A landscape with many peaks, sampled at points; each row gives a point and its height.
From any point a climber takes the steepest step (rise divided by distance) to one of its 6 nearest points. It stops when none of these is higher. Distance is the straight distance between rows; heights are no part of it.
K_879: [152 119  93 134 152 141  55 133 141 181  82 149 140  71 113  65 178 119
 113 110 150 130]  (h 57.5)
K_887: [158 128 139  65 171 158 155 120 193 115 125 120 156 140 146 119 137 132
  88 124 174 153]  (h 82.4)
K_213: [140 159  75 129 125 137 138 110  68 128  98 139  52 123 133 157 119 144
 127 131  56 143]  (h 20.2)
K_214: [169 128 107 115 158 139  93 128 142 173  75 142 128  96 139  95 156 114
  88 103 138 149]  (h 83.1)
K_569: [ 92 139 140 134 125  99 174 112 105  67 138 143 107 131 149 172 109 133
 143 169  78 138]  (h 41.8)
K_762: [120 137 100 169 107 147  80 128  66 155 133 157 117 129 109 155 120 141
 170 160 116  99]  (h 41.4)
K_513: [164 169 105  88 121 145 171 105 108 131 103  91  47 149 123 144 103 149
 113 118  76 138]  (h 24.7)
K_285: [ 64 121 136 113 142 116 193  84  94  53 103 151 125 138 185 156 106 151
 112 141  62 172]  (h 65.1)
K_63: [ 88 117 119 124 149 110 119 143 132  93 116 149 162 135 178 117 160 122
 113 142 117 127]  (h 68.0)
K_687: [ 85 111 130 173 112 112 143 141  70  91 161 183 186 112 150 175 136 136
 172 194 123  98]  (h 44.7)
K_814: [204 122 108 132 132 136 112 128 157 197 126  84 131  92  83  61 111 115
 106 103 153 130]  (h 43.9)
K_627: [165 149  96 150 123 138  98 128  80 173 116 120  59 121  89 137 117 135
 138 124  98 120]  (h 50.9)
K_651: [127 100 169 129 109  98 163 133 169 112 161  85 151 142 113 138 125 110
 137 111 172 122]  (h 76.6)
K_116: [154 136 144  52 161 188 160  94 187 102 104 106 128 160 128 120 126 128
  86  98 157 145]  (h 71.7)
K_742: [124 145 117 133 107 109 153 130  88 118 119 135  91 120 136 174 117 137
 153 153  85 129]  (h 23.3)
K_118: [104  92 145 189 116  78  80 156 130 144 172 136 185 115 123 116 137 103
 161 152 180 100]  (h 45.4)
K_5: [139  98 159 101 159 123 148 127 206 112 140 123 196 129 143 103 153 128
  96 123 185 138]  (h 69.9)
K_10: [ 81 136 163  83 160 155 199  83 149  72  97 129 137 175 192 135 112 137
  78 110 113 145]  (h 71.6)
K_436: [168 156 121  69 107 195 175  93 151 132 137  66  52 159  93 141  86 109
 131  99 112 134]  (h 24.4)
K_330: [ 84 137 133  95 171 133 170  97  89  92  80 160 135 156 187 123 125 145
  91 109  77 170]  (h 66.8)
K_946: [158 115 138 156 125 128  90 152 135 171 176  63 122 107  65 114  97 109
 144 122 141 104]  (h 72.7)
K_218: [154 141 104 151  98 135 124 127  68 165 132 119  51 146  83 165 103 143
 156 138  85 128]  (h 33.6)
K_834: [187 112 118 137 137 156  92 149 153 187 113 141 182  66  92  51 148 103
 107 109 169 146]  (h 49.4)
K_915: [ 88 136 147  89 126 162 209  87 166  46 132 118 134 200 153 153 124 113
 100 108 153 140]  (h 71.5)
K_191: [ 86 129 105 162 127 113  86 145  89 108 124 184 158 109 165 128 142 137
 158 149 105  92]  (h 41.1)
K_690: [ 89 121 129 138 110  91 199  83  72  54 131 155 127 125 135 199 102 164
 141 208  82 148]  (h 27.4)
K_791: [166 100 128 130 140 132 105 148 162 175 101 137 177  79 122  66 165 117
  92 115 170 138]  (h 56.1)
K_388: [170 123 127 200 127 135  71 158  93 180 155  84  98  92  38  94  88 117
 149 141 145  96]  (h 81.2)
K_633: [ 89 101 125 179 114 105  73 162 139 150 134 164 176 104 131 116 144 128
 171 145 152 103]  (h 44.5)
K_378: [104 129 135 158 105 110 103 146 106 140 141 152 127 140 149 135 129 126
 168 155 120 109]  (h 29.0)
K_82: [111 123 109 149 133 119  63 144 133 155 126 136 148  87 138  84 149 123
 127 123 147 128]  (h 41.6)
K_984: [ 84 135 125 138 127 101 146 109  81  78 132 172 143 128 162 153 122 150
 127 163  90 129]  (h 50.5)
K_999: [139 164 126  70 173 176 161  96 146 107  85 113  91 171 164 138 135 149
  96  95 103 151]  (h 54.8)
K_532: [132 150 122 110 105 125 182 100 106 105 122 115  76 149 125 171 110 142
 144 127  77 144]  (h 32.9)
K_155: [144 117 121 113 143 143 117 133 134 152 111 112 118 120 132 120 150 134
 106 118 130 143]  (h 76.7)
K_462: [ 90 132 170 131  91  90 166 127 163  74 180 118 150 161 116 165 119 103
 150 126 146 122]  (h 66.3)
K_508: [149 102 136 135 119 111 135 140 166 154 159  82 123 121  86 114 116 108
 121 118 142 121]  (h 58.9)
K_177: [156 152 111  41 169 195 158  85 169  94  95 103  83 157 139 116 116 131
  78  91 144 155]  (h 76.4)
K_862: [122 132 162 107  91 126 182 124 153 108 166  80  87 163  94 168  98 108
 154 106 139 128]  (h 56.3)
K_376: [127 137 156  81 131 158 181 116 185 105 139 101 111 169 121 134 118 127
 105 105 140 130]  (h 62.2)
K_370: [109 127 105 167  97 130  66 156  75 155 147 180 157 117 112 131 135 150
 189 162 135  84]  (h 41.7)
K_418: [114 116 179  59 158 178 176  79 199  53 133 111 148 186 159 130 117 136
  77  99 170 153]  (h 72.9)
K_169: [147 157 135  96  88 153 187 109 124 110 141  95  55 165  87 187  84 145
 149 125  90 153]  (h 39.6)
K_135: [143 113 119 197 129 137  54 151 115 179 154 106 140  97  81  89 108 117
 161 140 147  91]  (h 73.8)
K_427: [155 144  92 133  99 133 186  87  60  91 111 146  52 122 116 192  82 165
 157 168  54 140]  (h 0.5)
K_490: [193 114 127  91 144 137 143 131 183 152 122 134 167  77 129  63 143 124
  75 111 191 153]  (h 81.7)
K_441: [162 159  99 105 132 141 121 117  98 154 102 109  61 125 122 132 128 138
 110  97  88 135]  (h 25.9)
K_371: [132 125 113 132 152 131  98 123 144 134  95 149 143 116 158 114 170 129
  92 113 130 153]  (h 56.4)
K_405: [ 65 108 165 103 154 100 179 108 135  77 113 152 159 156 165 128 129 135
  99 125 102 155]  (h 73.3)
K_84: [188 132 101 164 140 149  79 135 128 212  92 140 161  68  92  43 130 111
 127  98 146 124]  (h 48.9)
K_72: [ 83 117 156 170  87 120  76 167  84 128 173 176 196 123 131 152 144 133
 184 180 162  69]  (h 78.3)
K_741: [ 93 107 143 174 103  89 168 138  89  79 166 159 151 129 135 190 121 127
 162 188 113 120]  (h 35.7)
K_314: [147 158  91 160 108 155  84 139  69 189 116 142  74 126  92 136 107 139
 157 139 103 111]  (h 49.6)
K_98: [164 104 137 119 127 112 143 134 176 133 136 109 186 111 123  91 131 113
  85 121 178 139]  (h 56.6)
K_848: [105 110 155 138  98  82 129 163 136 108 175 102 156 143 128 139 126 113
 143 129 165 125]  (h 63.1)
K_515: [120 134 131 151  97 120 124 147 100 120 155 135 115 139 129 159 122 135
 161 162 120 124]  (h 35.9)
K_471: [171 157  97  97 144 142 113 121 117 140  80 121  74 133 155 123 148 130
 105  96  92 147]  (h 39.2)
K_256: [ 74 109 134 134 163 109  56 151 125 126 111 193 208 108 178  85 179 141
 133 127 130 138]  (h 57.7)
K_771: [159 143 125  99  99 147 169 109 120 150 137  86  44 160  86 162  91 140
 141 108 112 127]  (h 35.8)
K_67: [135 146  94 151 128 127  84 132  92 171 111 139  90 108 136 115 139 136
 136 129  99 114]  (h 30.3)
K_663: [205 121 111  85 150 156 145 104 172 158 121  90 128 125 102  94 121 120
  92  99 153 141]  (h 51.0)
K_811: [142 117 155  86 133 132 156 129 200 113 129 109 159 148 134 124 133 116
 106 101 169 115]  (h 69.8)
K_630: [160 120 105 140 126 126  87 129 129 177 124 120 128  95 113  81 145 126
 117 119 136 123]  (h 53.8)
K_445: [118 130 111 177 107 141  60 158  50 180 152 172 162 114  94 139 130 167
 198 155 131  70]  (h 32.8)
K_346: [149 106 136 127 144 112 105 140 175 142 111 137 183  96 130  74 173 111
  90 125 165 149]  (h 55.3)
K_667: [ 99 102 153 167 111 102 120 158 103 120 177 139 160 133 123 162 124 121
 178 165 150 111]  (h 45.3)
K_702: [139 157  99 158  89 141 131 126  49 133 119 161  75 137 126 166 106 146
 153 170  83 118]  (h 11.0)
K_629: [114 156 144  87 167 133 150 112 144 103  94 127 123 148 174 117 137 135
  93 104  99 157]  (h 70.7)
K_279: [130 107 142 180 117 115  73 181 104 157 169 123 151 117  83 117 114 124
 173 154 174  90]  (h 60.7)
K_533: [211 130  93  90 154 153 102 119 158 170  91 124 124 107 120  76 143 130
  73  95 147 166]  (h 56.2)
K_823: [135  96 145 164 120 106 104 158 170 174 143 111 190  89 105  70 132  96
 123 124 180 113]  (h 59.5)
K_872: [119 124 116 141 125 116  90 137 118 152 148 137 104 117 117 133 136 133
 150 146 124 111]  (h 40.7)
K_733: [155 140 120 122 126 128 122 122 128 158 138  88  85 125 102 139 115 127
 144 117 108 122]  (h 48.8)
K_841: [107 134 148 111 145 105 167 121 163 102 130 119 138 151 153 143 151 118
 112 108 138 130]  (h 70.3)
K_419: [ 85 121 173 102  80 125 199 114 160  52 164 100 122 172 108 186 107 107
 163 115 136 140]  (h 61.1)
K_259: [145 169  97 147 111 149 102 115  85 163 110 137  65 122 120 138 107 151
 137 123  78 121]  (h 30.0)
K_800: [123 123 111 151 105 118 168 110  61  96 127 168  93 128 121 190  99 146
 154 176  82 124]  (h 21.9)
K_8: [111 119 154 120 102 114 165 136 164  97 163  96 114 153 108 161 112 113
 139 123 127 125]  (h 63.9)
K_329: [ 79 110 155 146 118  81 142 149 155  86 160 144 168 143 157 144 143 112
 140 142 138 129]  (h 57.6)
K_653: [169 140  95 132 162 147  71 126 127 172  65 149 105  87 128  88 150 123
 102 100 124 150]  (h 62.1)
K_884: [ 99 136 101 154 125 141  64 151  98 161 105 164 142 103 150 120 166 144
 162 131 121 105]  (h 26.6)
K_170: [112 115 155 137  93  91 148 158 152 120 172 100 116 140 104 150 101 108
 159 118 144 129]  (h 63.8)
K_706: [164 131 128  76 167 169 144 108 177 113 115 101 121 142 138 118 138 136
  83 106 151 154]  (h 69.5)
K_300: [ 92 117 163  75 167 151 175 118 171  78 123 128 160 189 177 126 142 137
  79  99 131 152]  (h 75.6)
K_794: [ 98 125 151 146 110  95 137 138 128 110 170 122 149 143 135 152 125 112
 156 155 141 115]  (h 54.1)
K_38: [150 124 122 166 117 141  65 151  76 187 137 123  97 128  83 131 108 139
 170 154 134 103]  (h 62.3)
K_647: [109 155 148  84 105 154 190  99 138  78 133 100  96 158 137 162 110 129
 113 106 111 134]  (h 56.8)
K_595: [163 124 134 131 103 119 125 148 118 137 166  70  92 136  76 144  83 130
 156 123 134 119]  (h 59.6)
K_391: [140 170  96 101 147 145 148  99  85 122  76 122  54 138 157 128 118 147
 108  94  68 162]  (h 78.6)
K_656: [ 72  90 151 132 162  99 120 153 158 100 111 186 203 129 204 104 175 107
  94 131 123 151]  (h 61.2)
K_49: [ 91 130 122 148 135 108  92 152 141 115 116 157 163 106 169 106 164 128
 133 137 125 114]  (h 57.1)
K_505: [188 136  95 122 133 149 101 115 140 189  95  89 100 103 103  69 133 119
 109 102 129 123]  (h 42.9)
K_241: [116 143 101 122 149 124 107 133 112 142  86 164 124 116 163 115 138 132
 110 125  80 136]  (h 42.6)
K_531: [ 71 112 124 167 135  86  61 155 141 124 141 201 209 111 167 111 174 140
 148 151 155  88]  (h 53.9)
K_373: [128 135  81 167 117 137  35 139 109 187  94 146 129  85 119  97 134 147
 147 124 140 109]  (h 32.0)
K_85: [113  91 166 161 128  90 134 156 180 128 161 122 199 103 125 103 162  93
 105 137 197 134]  (h 59.2)
K_558: [102  86 161 178  98  82 108 161 152 132 190 110 178 123  92 121 116 103
 169 144 192 110]  (h 47.7)
K_846: [ 90 143 120 128 158 104 108 128 102 107  91 169 148 116 179 125 150 125
 134 142  93 127]  (h 57.2)
K_514: [163 101 152 177 126 108  86 163 135 173 158  92 158  84  68  79  97 103
 140 139 176 106]  (h 72.5)
K_990: [ 79 140 168 113 100 127 202  87 118  47 149 139 113 157 139 184 107 123
 138 127 102 132]  (h 53.7)
K_824: [ 93 150 144  86 145 141 186  94  93  81 104 132  89 160 156 148 138 143
  94 109  69 150]  (h 54.0)
K_100: [193 160 109  72 148 158 158  88 151 140  83  86  87 149 125 133 110 143
  98  89 131 145]  (h 44.1)
K_746: [ 82 112 133 164 119 101 104 155 113 109 163 174 190 120 159 164 156 114
 157 168 155  97]  (h 50.6)
K_917: [102 113 160 114 116 124 173 128 192  99 167  92 169 155 133 141 138  98
 118 110 171 120]  (h 69.7)
K_545: [127 150 107 103 152 127 156 122 112 112 119 135  90 136 146 142 133 137
 115 126  85 137]  (h 43.8)
K_941: [170 118 107 148 133 135  97 131 102 189 134  82  81 108  70 108  95 130
 137 119 134 104]  (h 72.6)
K_216: [108 133 143  98 175 130 157 120 170 101  96 139 156 157 172 130 161 130
  78 117 135 144]  (h 80.4)

For each start below, name the point where the climber stops.
K_427 => K_887
K_702 => K_388
K_690 => K_887

Call two points neighbours if one is among the 6 nearest of the other. Go from one point of each pair to the other, from neighbour to neighbour, staying as high as possible. Name the lowest point that can't be avoided.
K_651, K_72 => K_746
K_887, K_388 => K_595
K_887, K_490 => K_98
